Points, in no order, along strands that fork, close into loops and pass close to each other.
Two points are linked if the straight distance between their rows is under 74.3. Some points are linked to none.
(774): [-11  10  -5  -2  -3 -12   2  28   0  -3 -10   2 -13   4   7  14   0  23
   6 -16   3  17  -6  12  -2 -11  -1  -9  -5  -5  -4  -2   2 -28  -3  13
  18   9  26 -36 -15  29  -1 -19  -8 -18   7]
(597): [-13  11 -18   3  27 -27   2  11   2 -16  -4 -11  -4 -11 -21 -13 -12 -26
  -5  -1 -12   8  11  -5 -18   1  14  14  -2 -28 -26   6  18 -25   1  14
  -6  -8   9 -17  -3  16   7  12   6 -16  13]
(883): [ 10  -3  12  -5 -11  19  -3   3  28  -7 -12  -1   0 -28 -24   6  -1  13
 -19  -9   3  -6  10   4 -11 -13   1   3 -14 -26  16   6 -23  12  -4  25
 -17  -8 -28   8 -28   9 -18  -4  29  -1 -17]
(228): [ 15   5 -19 -14   0  15   5   7   1 -14   6   4  -7   0   6   5 -19 -20
  12  -8  17  16   6  -2   2   4  16  -9 -23 -30 -29  -6  12 -29  -8  -6
  14 -10 -14   2  -4  25   2 -23  -2   7  -4]
(265): [ 10 -12  22  15  -3  12  -6   4   5   6 -12   2  30   8 -12   0 -17  19
 -44   3 -28   6   4   6 -24  -4 -18  -2  -9  11  35  -8 -20   1  -2 -13
   5  -8 -33  -1 -34 -11   4   9   8  33   5]
(201): [ -3  14   2  -2  10  -4 -13  18  -5   9   2  10 -21  23  -3  17 -27  -5
   9  -3   6  -5   4  -3  18   8   7  -3   7  -1 -10   0  -1 -12 -13 -22
  19  20  26 -10   7   9  16  -1 -25 -10  -3]
(165): [ 13 -14  35  17  -6  10  -5   3  10   3  -5  -7  23   4  -4  -3  -2   7
 -27  13 -18  -9   4   4 -20  -8 -20  -3  -5  -1  41  -2 -29  10  13  -5
 -16  -2 -20  -2 -27 -17 -12  17  23  23   0]
(577): [  9  -8  15   4  -1  22   9  -6   6   5   7  -5  19  -4  -9   2  -4  11
 -48   1 -19   9   6  12 -13   9 -13   9  -9   7  29   1 -13  16 -13 -25
   1 -18 -38  16 -18 -10   6   8  11  37   7]
(268): [ -3  -2  -4  -6  -1 -29   2   3   1 -13  -7  15 -37 -22 -18   3 -23 -19
   0  10   9  -4   9 -12  -8 -19   9  -8  -4 -37 -23   9   6 -15  -1  -4
  -7  -9   1  -9  -3   4  -5   4   1 -11 -12]
(974): [  6  14  26  -5   1   2  -8  -1   3   1 -16  -3  32   5   2  24  -5  32
 -12  -4 -19 -16   0   3 -14 -15 -11   6  13  19  32  -8 -25 -14 -13 -26
   2  28 -18  -8  -7   4  13   1   2  12  -5]
(418): [ 25   3  23 -12 -10   9 -10 -13  -2  -3   3 -14  14  -6   4  -2  -8 -15
 -10  13   9 -33   6   6   6   7 -11   8   7 -10  18   7  -1  15   8  16
 -33  -8   4   6  14 -16 -18  24  32  -6 -31]
(773): [  4 -10   2  -6   7  37  12 -10   6   6  17  -7   7  -2  -3   0   9  -1
 -24  -3  -9  11   2  20  -7  11   2  16 -13  13  11  11   6  15 -17  -8
   3 -21 -26  22  -6 -10   3   0   8  24  19]
(1050): [-24 -16  21   6 -12 -21  -1   2 -16   6   7   7 -12  -5  18  -6  19  21
  13   9 -18  12 -36  -9   9  -6 -14 -22  20  13   9 -16 -18  22   6   0
   3  -7  20  -4  24  -2  -6   3  -7   0  15]
(390): [  0   8   3  -5  -9 -31   3  30  -5   8 -15   8 -20  13   4   6  -7  26
   5 -11  15   1  -4  -1  -3 -16   1 -13   0  -2   5  -6 -12 -10   7  -7
   7  20  35 -36  -9  20  -6 -13 -20 -20  -6]
(884): [ 32  -9 -31  -6   8   8   8 -22   4  12   3  -3  17   0 -10 -20 -28 -24
  -2   8  22  -8   5  -6  -8  -9  20  -6 -22   4  -4  19  21   2   2   7
  -2 -27 -25  15 -21 -11  -3   0  -8   0   2]
(52): [ -7 -19  12   1 -19  -3  14 -12  -4  -4  15   0   2 -15  13  -4  18  19
 -22  -4  -5  15  -8  -5   2  -3 -14  -1   7   9  13   4 -23  28  -8 -16
   2  -7 -21   5  -1 -10  -4 -12  14  21   1]
(572): [ -9  -8  -6  -6   3   4   8  -4   4 -17  -7  -2   7  -7 -14   8  26  12
   5 -15 -16  23   6   8 -17  -8   3   8 -14   4   4   9  -1  -2 -11   0
  -8   0  -2   2 -11  17 -12  -9  10   8   9]
(924): [ 22   1  -1 -13 -20  -2 -16 -17  -4  -3  -3  -9  14  -6  17 -12 -14 -19
   8  17  29 -23   3 -12   8   6  -7  -7   4  -5  -6  -2  10  18  11  23
 -26  -3   8   6   8 -15 -12   4  19 -19 -35]
(612): [-11   6  35  -7 -11 -10 -12  -9 -20 -12  17   1   6   1  12  13  15   5
  -5  16  -7 -10 -16  -1   1   4 -19  -8  18  11  17 -18 -17  18  -3 -10
 -17   7  11   5  25 -10  -5  18  14   2 -18]
(949): [ 27 -11 -30   2  -6   7   1 -14   5  15  -1   0  17   4  10 -19 -17 -22
   5   6  25 -10   0 -20  16  -7  16 -19 -26  -4 -11  -3  15  -5  22  17
 -11 -10 -26   4 -18 -13  -7 -16 -15  -4  -5]
(90): [-16   9  11  -3   6  11   9   5  -1  -1  -3   3  15   2   3  27  21  30
   4  -8 -30   8  -8  13   9   1  -7   8  12  24  10  -4  -7 -15 -26 -19
  18  17  -8  -1   6  13  16  -5 -11  11  12]
(542): [-17  14  13   0  11 -14 -16  20 -15  22  12  12 -42  27  -8   8 -19   8
  -7  -2  -8  -6  -9  -9  29  14   8  -7  16  -8  -3 -12 -10  -4  -5 -17
  12  11  27 -11  22   9  24   7 -36   2   1]
(891): [-14  33 -12 -16   0   7 -20  31  13   6  -2   0 -22  20  -1  23 -24  12
  15  -2  12  -9  -6   9   9   8  -3 -10  11   1 -19  -6 -11 -31 -22   3
  24  16  28 -17  -1  13  15  -6 -18 -32  -2]
(527): [  0   5   2  11  -1   2 -13  -1  -4  12  -7  14  -4  26   2   1  -8  19
  23  -4  13  -3  -6   8 -14 -10   2  -9  -1  26   6   4   0  20   1  -1
  14  20  15 -13  -3  -4 -15   7 -23 -17   6]
(677): [ -2  11  18  -4 -11 -11  -6  13   1  -2 -14  -6  24  -6  11  16  18  41
  -8 -14 -14  -7   3  -3  -7 -11 -10   4  19  22  24 -21 -37 -15   1 -14
  -6  33   6 -15  10  12   6  -4   3   4  -5]
(169): [-18 -22   7   2 -10 -30  18 -20   9 -12   9 -11 -12 -35   0  -6  23   3
   1   5 -15  13  -1  -1 -15  -4 -16  -4  15   2   8  15 -32   3   9 -24
 -15  -5  -5   6  13 -10  -7  14  17  13  10]
(732): [  6  -6 -28  -9  12  11  16 -10   1   2   9  -4   5  -9  -7  -8   7 -31
   2  -4   0   6  -2  -6   0  -5  21   0 -18  -1 -16   6  25 -27  -5  31
   3 -29 -17  18  -2   2   6  -4  -3   2  17]
(1006): [  0  20 -11  12  -2  34   0  13   4   0   6  13  -9  19  -4   8  23  21
  26  -9  11  -7   2  13  10  17  -2   4  11  16 -16 -21  -3  -2 -11   8
  29  21  -4  18  19   8  10   4  -8  -8   6]
(1026): [  3 -12 -16   4  -9   1  -8  -2   9   3  -8 -11   6 -15  14 -19  10 -16
   4   0   9  -8   8  -7  12   3  -1   1  -4  -3 -14  -3  13  -7  25  48
 -20   4   7  -7   2 -11  -9 -10   9 -16   0]
(543): [ 15  -4 -19 -15   9  13   9 -18   9  -5  -1 -14  20 -11 -21 -11  10 -20
   1  -5   0  -5   9   0  -8   0  13  10 -11   6  -6  14  17 -10  -2  30
 -15 -15 -13  26  -2   6  -6   5  11   0   7]
(843): [-18  11   0 -22   5 -26  -5  -1  17 -25 -30 -11  11 -29   2  25   4  12
   1 -12 -23  -1   3   2  -7 -10 -18  11  23  -8   5  16  -8 -15 -23 -18
   8   7   2 -17 -21  28  11  -4   0  -5 -14]
(745): [ -3   5  -9  -1  10 -45  13   4  -3  -4 -12  14 -31 -17 -44  -6  -3  -8
  -3   5  -4   4  12  -7 -13 -24  22   3  -6 -38 -24  -3  17 -18  12 -20
 -17 -15  -2  -7  -7   6   1   9  -5  -8  -7]
(1000): [ -2  -6 -16  16  17  30   7  -3 -10  17  16   6   1  13   5  -4   9   1
  14   2   4  -2  -5   1   0   8  17   6 -10  23  -6   2  21   4  -1  -5
  26  -9  -1  20  12 -20  11   5 -18  12  26]
(990): [  0  11 -17  19   2  18  -3  24  -3   7   9  13 -12  18  10  -4   6   6
  26 -13  19   0  -1   2  16  22   5  -1   0  -2 -28 -24   3 -13  12  15
  34  19   6   3  17   9  12  -4 -13  -7  11]
(353): [  6  -9  34  -2  -7   4  -3 -18  -7   3  10 -14   8   1   6 -15  11 -12
 -14  17  -3 -18  -7  13   0   5 -21   1   8   3  26   1  -2  27  17   5
 -32 -12  -9   4   6 -29 -18  21  25   5 -20]
(758): [  1  -3  -7  22   9  -7  -1  -3 -16  25   9  -2  -2  18  15 -28   8 -13
   7   2  20  -2 -15 -39  23   5  10  -5   2   4   1 -25  17  23  35  -3
   6  -2  10  20  23 -15  13  -8 -15  14   0]
(1091): [  7  12   3 -15  -9   9  -7  -2   6 -13  -8   2  10  -5   6  20  -8  13
   0  -3   9   0   5   9  -5  -2  -8  10   5   7   9  10 -14   3 -20  -5
   7  24   7  -4  -5  11  -8 -13   8  -7 -13]
(935): [ 15   7  33  18  -3  42 -13  13   2  10   4 -10  14  11  11   0   1   3
 -11  -1   6 -15   3  15  17  16 -13  14   6   8  28  -4 -19  12  10  13
  -2   9  -9   3   0 -18  -3   8  16   0 -17]
(524): [  2  13  13  -2 -19   7  -4  11  -5  -2  -4   2  13   7  10  11  22  33
  -5  -9   5   1   2  -7   1   0 -11   1   6  20   7 -17 -22  16  -1  -4
   1  29   3   1   6  13  -9 -12   7   6  -8]
(710): [ 17   2   0   1   2  11  -8 -24  -6  19   3 -17  31   8  -3 -12  -2  -9
   2  21   0 -32   1  11  13  10  -7   2   5  26  11   7  22  10  15  26
 -25  -7  -2   7   7 -35 -11  34   5 -13 -13]
(897): [  4   0  -5  -8  15  30   2  -4   6 -14 -10 -12  19   4 -24   6  13 -12
   9 -16 -12   9   8  15 -13   9  10  25 -12   3  13  12   2  -8 -15  14
 -11  -6 -11  18  -6  12  -6  -4  14   4   7]
(499): [-21  28  -7 -19  10   1 -11  28  10  -9 -12  -9   1  10  -2  30   0   8
  11  -2 -18   1  -3  17  13  19 -14  11  20   4 -18  -1  -5 -27 -33  -9
  25  13  23 -13 -10  23  26  -5 -11 -22   0]
(588): [  1  -9  31  10   4   7  -3  -4  13  -9   0 -12  12 -19  -5   8   6  -2
 -14   1 -23 -10   5  15 -10  -9 -14  10   4   1  41  11 -30  -8   6   0
 -24   5  -8  -2  -2 -14  -9  17  19  12   2]
(204): [-18  -2   1  -4  19 -22 -10  13 -16  13   1  13 -24  23 -21   8  -8   5
  -9   7 -32   0   0  -2  15  -3  22  -4   2 -10 -11  -5  11 -11  -3 -26
  -7  -3  30 -16  14   9  22  10 -34   6  13]
(375): [-30 -17   0  -3  11 -32  18  -3   5  -9  -8   5 -22 -16 -14   9  17  -1
  12   4 -36  21  -6   3 -18 -22   1  -7   1 -10  -6  16   5 -13 -14 -21
  -4 -21  10 -11  -9   9   1  14 -10   4  21]
(378): [ -6 -22   7  -2 -12  -6  16 -23   1  -3  15  -3 -12 -17   2 -10  18  -2
 -13   9  -3   3  -3   1 -13  -9 -10  -1   1   5   4  16  -7  24   1  -7
 -12 -16 -12  14   6 -20 -12   6  15  16   7]
(540): [  9   0 -28  18   9 -11  -1  14   4  -2   2 -10  14  -3   7 -23  -5 -21
   2  -9   9   0  16  -9   2  13   7  14  -6  -4 -19  -2  13 -16  29  28
  -5  11  19  -8   4  -2   3  -7   6 -11   9]
(1086): [ -3  -6   3   6  -9   2   1  12 -11   9   9  16 -23   8  24   1  -5   3
   6 -12  20   7 -13  -3  15  -5   2 -15 -10  -6  -3  -5  -3  -1   5   8
  21   9   1 -13  -1   7  -5 -25 -11   1   5]
(721): [ 10 -11 -12  -8   4  -1   9 -13   0  -4  -7  16 -14   7 -13   1 -21  -8
   4   2  15  12   3   3 -20 -24  15  -4 -18 -17  -3  22  13   9 -12 -22
   8 -17 -17  -1 -28   2  -8 -10  -4  -1  -4]
(489): [ 13   3  11  -2 -10  28  -9  -2   4  -2   4   1   6  -5  12   3  -8   5
  -9  -4  12  -1   5  20   6   8  -8   8  -1   4  14  10 -12  13  -8  15
   1  10 -12   0  -6  -5 -12 -12  13  -3  -8]
(810): [  1  -9  -7  -6 -25 -21   5   5   0 -14  -2  13 -30 -26   6  -8  -2 -12
  -1   7  22  -2   2 -16  -9  -9  -5 -14  -4 -32 -33  -5  -1  -1  13  20
 -10  -9  -9  -6  -2   4 -14 -11  17  -5 -14]
(277): [  7  13 -24 -11 -13  23 -14  21  11 -19  -5  -2   8 -16   9   6 -13  -9
   6  -5  14  -3   8  15  -4  10   1   5  -3 -20 -26 -12   3 -28   4  38
  -9   0   5  -9   8  19  -6 -18  12 -19  -5]
(685): [  2  16   7   5  -2 -14   1  17  -5  19  -6  13 -22  33   1   4  -8  27
  19 -13  21  -5  -8  -9   0 -12   5 -18   1  14  10  -7  -7  10   4 -11
  18  21  18 -15   3  17  -9   2 -36 -16   0]
(1032): [-22 -23  -2   3  -1 -44  25  -8  12  -7  -5  -1 -19 -28  -9  -2  20   8
  14   8 -25  21   1  -1 -23 -12  -4 -10  11  -7  -4  16 -20 -11   6 -42
 -11 -13   3  -3   2   4   2  20   1   8  20]
(183): [ -1 -18 -20  15  13 -16  11   2   9  -5   3 -15   3  -7 -10 -27  12 -17
   5 -19  -4  13  14  -3 -12  -3   7  11  -9   2  -8  14   5 -10  26  15
  -6   6  18  -6   0   1  -7  -5   6   3  18]
(257): [  2   7 -19  21   4  10 -10  19  -2   1   7  -1   7   8  12 -13   1  -8
  15  -6  12  -4  10  -1  13  31   0  13   6   6 -24 -12   5 -10  19  21
  11  23  21   4  20  -6  14   1   1 -13   4]
(714): [  1 -17  -9 -10 -17 -26  30   2   3 -12  -8   2  -2  -4  -5   6  15  37
  -5 -17   5  24   6 -17 -12 -14   1  -9  -6 -11  -6  13  -8   0 -12 -30
  16  -1  -4 -11 -29  31   3 -17   1  14 -11]
(639): [ -9  -2  16 -10 -14 -28 -17  -3 -16 -17  11  -2  -5  -8  12  -2   3 -12
   0  13   5  -9  -6 -10  -5  13 -16  -4  15  -1  -4  -9  -9  15   3   4
 -20   6  36  -5  21 -13  -5  17  15 -10 -17]
(531): [  5  17  -2   4   3  38 -11  -7  -4  10   7  17  -1  23  -4   7 -19   5
  17  13   6 -10  -6  30  -1   8   3  -4   3  20 -11   0  14   4 -21   8
  24  -2 -16  12   8 -14   4  14 -16 -18   5]
(814): [ 11   2 -23  12  19   5   6   6 -14  14  11  11   1  16  -5  -4  -3 -15
   9  -4   8   0   5 -11  13   2  27   5 -14   3 -11 -10  25 -17  10 -10
  16  -1   6  13  13  -8  18  -6 -21   9  16]
(777): [ -2 -13   3  16  -7   3  -9 -13 -13  20  -9  14  -5  21   8 -23   2  16
   9  11  13   1 -15   2 -15 -10   1 -15  -7  23   3  -4  12  42  16  -1
   5  -4  -2  -6 -10 -22 -19   0 -14  -2  10]
(981): [ -3  -9  -5   0   4 -34  29  13   3 -15  -9  -2 -10  -9   3   1   8   9
 -10 -11  -2  24  16 -17  -1  -3   0   4   4 -19  -7  16  -6  -5   1 -49
  14   2   3 -11 -11  34  13  -7  -5  18  -6]
(97): [-12   3  -2  -4   3   3  23  14  -6   3   4   7   0   6  15  17  21  31
   7 -10 -14  26  -8   2  12   5   2  -3   3  10  -6  -1   6 -15 -21 -18
  36   4   7  -4   2  27  16 -14 -15  16  17]
(879): [ -5   3   1   2  -2 -20 -27   7 -15  -2  15  -6  -3   2  13 -10 -22 -26
   0  11  15 -19  -4 -23  12  21  -3  -6  14  -3 -12 -13   2   2  16  26
 -13   2  39  -8  18 -21   9  13   4 -19 -22]
(820): [  0  35  10  12  -9  28  -5   3   5   7   4  12  -4  28  -1  11  13  34
   8  -5   8 -15  -6  12   0   3 -15   0  22  29  11 -16 -12  16 -13   0
  23  18 -18   9  11   3  -6  11 -13  -7   4]
(860): [  9  16 -30  19  16 -40   7  -2 -12  18  14   2  10   3 -20 -10 -12 -19
 -22   8  -4 -10   7 -15  27   4  19   5  -3   6   2 -21  12  -9  28   0
 -22   5  15   7  12 -16  14   0 -21   5   3]
(964): [-14  21 -12   8  27 -19   4  22  -6 -13  -3  -9 -15  -3 -20  -4 -21 -21
  -9 -12  -3  10   8   5   0   3  18  11  -6 -48 -22  -9  23 -29   6  -5
  -5 -14  -5 -32  -7  28  13  -5   0 -13   7]
(642): [-17  27   0 -32   1 -11 -15  13  15  -7 -23 -14  14  -8   4  35  -5  23
  -4 -11 -20 -13  -5  10   4  -5 -17  11  26   9   6   3 -11 -27 -30  -9
  10  18  18 -20 -15  16  16  -9  -9 -19  -8]
(220): [  1  19 -17  -7  20  -2   2   8  -4 -13  -6  -3 -17  -2 -16   5 -24 -32
   4 -14   4  14   9   3  13  -2  22   1 -15 -43 -19 -13  20 -39  -2 -15
   2 -19 -15 -10  -4  26  10 -19 -12   0  -9]
(476): [ -6   3  19   5   1  16  -6 -20 -19  12  22  -1   1  17  25 -16   5 -10
  -3  17  12  -6 -22   3   8  18 -11  -7  11  19   8  -6  18  39  10   3
   8 -17  -5  15  20 -28   0  19  -1   1 -12]
(116): [ -2   2  19  23   0  36  -4   4  -3   6  13 -12  11  13   7  -4  28   5
   6  -5  -1 -10   3   7  18  23 -11  12   9  20  14 -11 -11  13  14   4
  -2  16  -2  18  24 -19   2  10   8  10  -1]
(794): [-13  -4  13   0   4   2   0 -11  -3  -1  -9   1  21   1   2  23  13  32
   5   2 -25   6  -3  19 -15  -7  -6  -4   6  32  26   0 -15  -1 -11 -33
 -10  16 -11  -4   3   6   4   8  -7  13  14]
(53): [ -8  -8 -11   7   0   0   3   8  -2 -10   0   0   7  -1   0  -6  25   7
   5  -9 -13  19   7   7  -8   2   2   7  -6   7 -12   0   3  -5  11  11
  -5  11  17  -4  10  11  -8  -7  10   2  22]
(501): [  4 -18  26   5 -22  16  -4  -1  16   6  -7  -6  -6 -14  -3  -8  18   6
 -22   2   0  -5   4  -1   6 -11 -13  -1  -3 -18  15  -6 -16  24   6  25
 -29  -6 -23  -1 -21 -13 -21 -12  27   0 -10]
(66): [  2   5  -6 -22  -6 -12  -9  -4   9 -21 -12   8 -14 -18  -9  16 -27 -12
   9  13   6  -4   6   2 -13 -13   1  -6   0 -23 -16  16   5  -9 -24   5
  -3  -3   9  -4  -3  15 -11  -1   9 -17 -13]
(565): [  1   4 -10  25  14  -2   0   9 -21  25   9  13 -15  24  -2  -8   1   5
  11  -9   8  -2  -4 -19  19   0  20   1  -1   2   2 -20  12   9  20 -16
  15   5  15  10  31  -1  12   4 -34  15  12]
(1036): [  4 -12 -17  -7  15  34  15  -6   1   9  20  -5   1   1   3  -4  12 -17
   4  -8   4  11  -1   9  -1   9  20  12 -19  10  -5  10  23  -6 -15   8
  18 -26 -16  19  -2  -9  12 -10  -2  15  26]
(1110): [  6  -8 -11 -12 -18  22   1  -1  -2  -1  13  16 -13  -2  24   2  -7  -8
   6  -3  14   4 -11  -1   8  -6   6 -22 -25 -17 -25  -7   9  -9  -2  18
   8 -10 -22  -3  -5   5  -8 -25  -4   3   2]
(72): [ -7  -4   3   4  -5  18  12   8  -6  10  19   9  -7   0  26   6  16  23
   1 -16   8  21 -10   1  20  11   0  -3  -1   7   1  -5  -9   5 -14   1
  39   8  -7   3   0   5   6 -24  -5  18  16]
(905): [ 12  -4  -8   6  -9  24 -11 -11 -11  20   0  16  -2  23  15 -17 -19   3
  -2   9  23   5  -4  12  -7   2   2 -13 -16  16  -6  -2  16  32   8   1
  18  -9 -18   3 -12 -15  -9  -5 -12   0   2]
(451): [-10  21   1 -25  -1 -11  -1 -10  27 -26 -34  -5   3 -37 -14  23  -9  14
   0  -4  -6  -2   2   0 -12 -12  -8   8  11 -24   7  20 -12  -2 -26  -8
  11   1 -14   0 -24  30  -2  -9  19  -4 -30]
(1087): [-21 -17  14  10  -8  -1  10  -8 -11   2  15  -3   3 -14  20  -1  19  19
  -3  -2 -21  15 -18   2  11   0 -14  -6  15  21  21   0 -23  13   0 -13
   6  -1  -2  -1  20 -10  -3  -5   3  17  20]
(236): [ 30  14  27   0 -10  34  -3  16   7  -1  -3   7  24  17  -7  22 -15  10
 -18  13  -3 -15   6  -7  -6  -6  -6   2  -8  -8  15  -9 -17  -1 -18  -1
   4   7 -16  17 -16   9  -5  -5  24  14  -9]
(445): [-21 -18  -4  -5  16 -27  -1   0  -9  -1   0   9 -16   4 -20   7   1 -10
   2  13 -34   5  -4  -3  -8 -16  14  -7  -3  -4 -12   6  17 -14 -10 -18
 -10 -13  27 -10   5  -4  10  17 -20   3  27]
(724): [ -6   6 -14  -8  24 -16  10  -4  17  -9  -4 -20  -7 -31 -20 -16 -10 -37
  -3  -3  -5   0  10  -3 -14   7   7  14   1 -13 -18  24  10 -23   4  29
  -2  -9   5   8   7  13   6  21  11 -13   0]
(602): [ -9  -1  -5   3  23 -33   9   8   8 -17 -14  -9  -8  -2  -6   3  -4 -20
   1  -9 -14  14  18  -6  -5   2  -1  15   2 -18  -5  20   2  -8   5 -46
  -3   7  18  -9  -6  24  12  10  -8   7   3]
(151): [ -9  14  39   4  -5  14  -7 -10 -18   1  20   3   6  13  20   1  14  10
 -12  13   2  -3 -23   3   7  12 -19  -5  19  20  22 -19  -7  35   1 -10
   6  -5 -13  13  18 -13  -2  13   7   9 -17]
(528): [ 19  -9  -6  -2 -13   9 -10 -20  -3  15  -2  -6   9   8  27 -25 -19 -23
   8  14  32 -12  -9 -18  20   8   0 -17  -6   2  -6  -3  16  20  19  22
 -14  -9 -18   1  -6 -23  -4  -5  -1 -15 -22]
(185): [ -7 -27  -3  -3 -29 -23  27  -1  -3  -2   6   4   0 -12   7  -3  25  45
 -10 -14  -2  24  -5 -19  -2 -11  -5 -12   4   0  -1   3 -23  16 -10 -21
  14  -7 -12  -7  -9  11  -1 -22   4  19  -2]
(406): [ -2   5   2  -4   9  14 -11  -3  -6   2   8  10  -5  14   2  16 -25 -11
  14  11   1  -3  -3  12   4   6   5  -1   1   8  -8  16  11  -2 -26  -4
  17   5   9   3   7 -11   7   8 -15 -13   4]
(410): [  4 -20   5 -11 -34 -12   0 -19  -1   0  -5  13 -17  -8   7 -15  16  -3
   5  17  22  -5  -9 -17  -6 -11  -7 -14  -3 -19 -20  -7   6  27   6  16
 -22 -15 -17   5 -14 -18 -18 -13  18  -7 -13]
(76): [ 26   5  19  -3   2  33  -5  12  22  -9 -17   1  20   6 -26  13 -15  -2
  -9   2  -9 -12   7  -1 -14 -10   9   8 -15 -19  24   5 -14  -4 -12  17
 -13 -14 -15  16 -22  18 -13   2  30   5  -5]
(980): [  8   4 -12  15   3 -38 -11   1 -17   8   5   3   3   5  -3 -18 -19 -26
  -6  10  10 -17   3 -28  20   4  10  -5   2  -4  -6 -21   9   1  28  12
 -23   6  22  -2  10 -23   6   1  -8  -9 -13]
(1027): [  6   8  -5 -21  -1  -5  -2  -5   3  -9 -11  13 -13   6  -3  20 -32 -10
  11  12   7   4  -1   4  -5 -24   5 -13  -6 -21 -13  14  13  -7 -33 -21
  10  -9  -5  -3 -17  20  -5 -16  -7 -10  -9]
(1105): [ 20  10 -35  12  29 -21  21  -2  -1  12  13  -6  13   2 -21 -11  -8 -36
 -13  -5   4  -3  13 -13  14   2  26  15 -11   5   0  -7  21 -26  16  -4
  -4  -5   4  16   2  -4  17  -7 -18  12   9]
(1017): [  1 -18  13  -1 -16   9  -8 -13  14   8 -15 -19  -1 -11  10 -23  25  -7
  -2   4  11  -7   3  -7  12   1  -9   2   5  -6   6  -8   4  18  19  36
 -40   1  -1  -7  -3 -23 -15 -10  23 -13 -15]
(605): [  7  -1 -15  21   2  11  -4  -2  -2  18   6  -7  10  15  20 -22   4 -16
  18  -3  23  -7   3 -23  26  23   4  -2  -1  11 -11 -12  13   7  28  22
   8  13   5  14  13 -19  10  -4  -8  -3  -3]
(1056): [-10  -9  -3  18   0  12  -2  -2  -1   3   7 -12  14   8   7 -12  30   6
  12  -8  -9   6   4   1   2  14  -6   6   2  25  -2  -6  -4  10  25   2
  -6  18  16  11  26  -6  -4   4   4   9  17]
(484): [-15  -2  15 -11  10  -7  -7 -16  16 -21  -9  -7  -2 -30 -12  20   1  -7
  -2   5 -27  -5   3  20 -14  -6 -11  12   7  -7  21  22 -12  -9 -16   1
 -19   2   4  -3   1  -4  -3  24   9  -6   0]
(56): [ 15  -9 -12  -9  -2  17  -2 -19  -5   4  -3  14   2   6  -4 -10 -23  -6
 -10  15   6   6  -1  22 -21  -7   7  -2 -16  10  -4  17  23  18  -8   3
   4 -25 -21   7 -16 -13 -11   2  -1  -1   6]
(590): [  7 -16   7   1  -4 -15  -3 -34  -6  10   3 -15  15   0   3 -28   5 -14
   7  18   4 -22  -7   5 -11   3 -11  -3   5  18  12   7  13  27  19  10
 -28  -7   7   1  -1 -44 -17  23   7  -7 -10]
(759): [-13   3  -3 -15  22  -3  -5 -11  16 -22 -11 -17  -3 -19 -13  11  -9 -32
   7   0 -19   2   9   8  -8   9  -2  18   5 -11   0  31   5 -14 -18   7
  -5  -4  12   6   3   8   6  20   5 -11   0]

A tip is a point with one link. Name the tips that can be reached along the links from each point below, in the order of the rows.
(501) => (820), (476), (236)
(949) => (774), (745), (710), (410)
(375) => (1050), (531), (451), (602)

How many points has the smallest loop of links through each point below? Write none if it is on no loop.
(540) => 14
(72) => 32
(353) => none
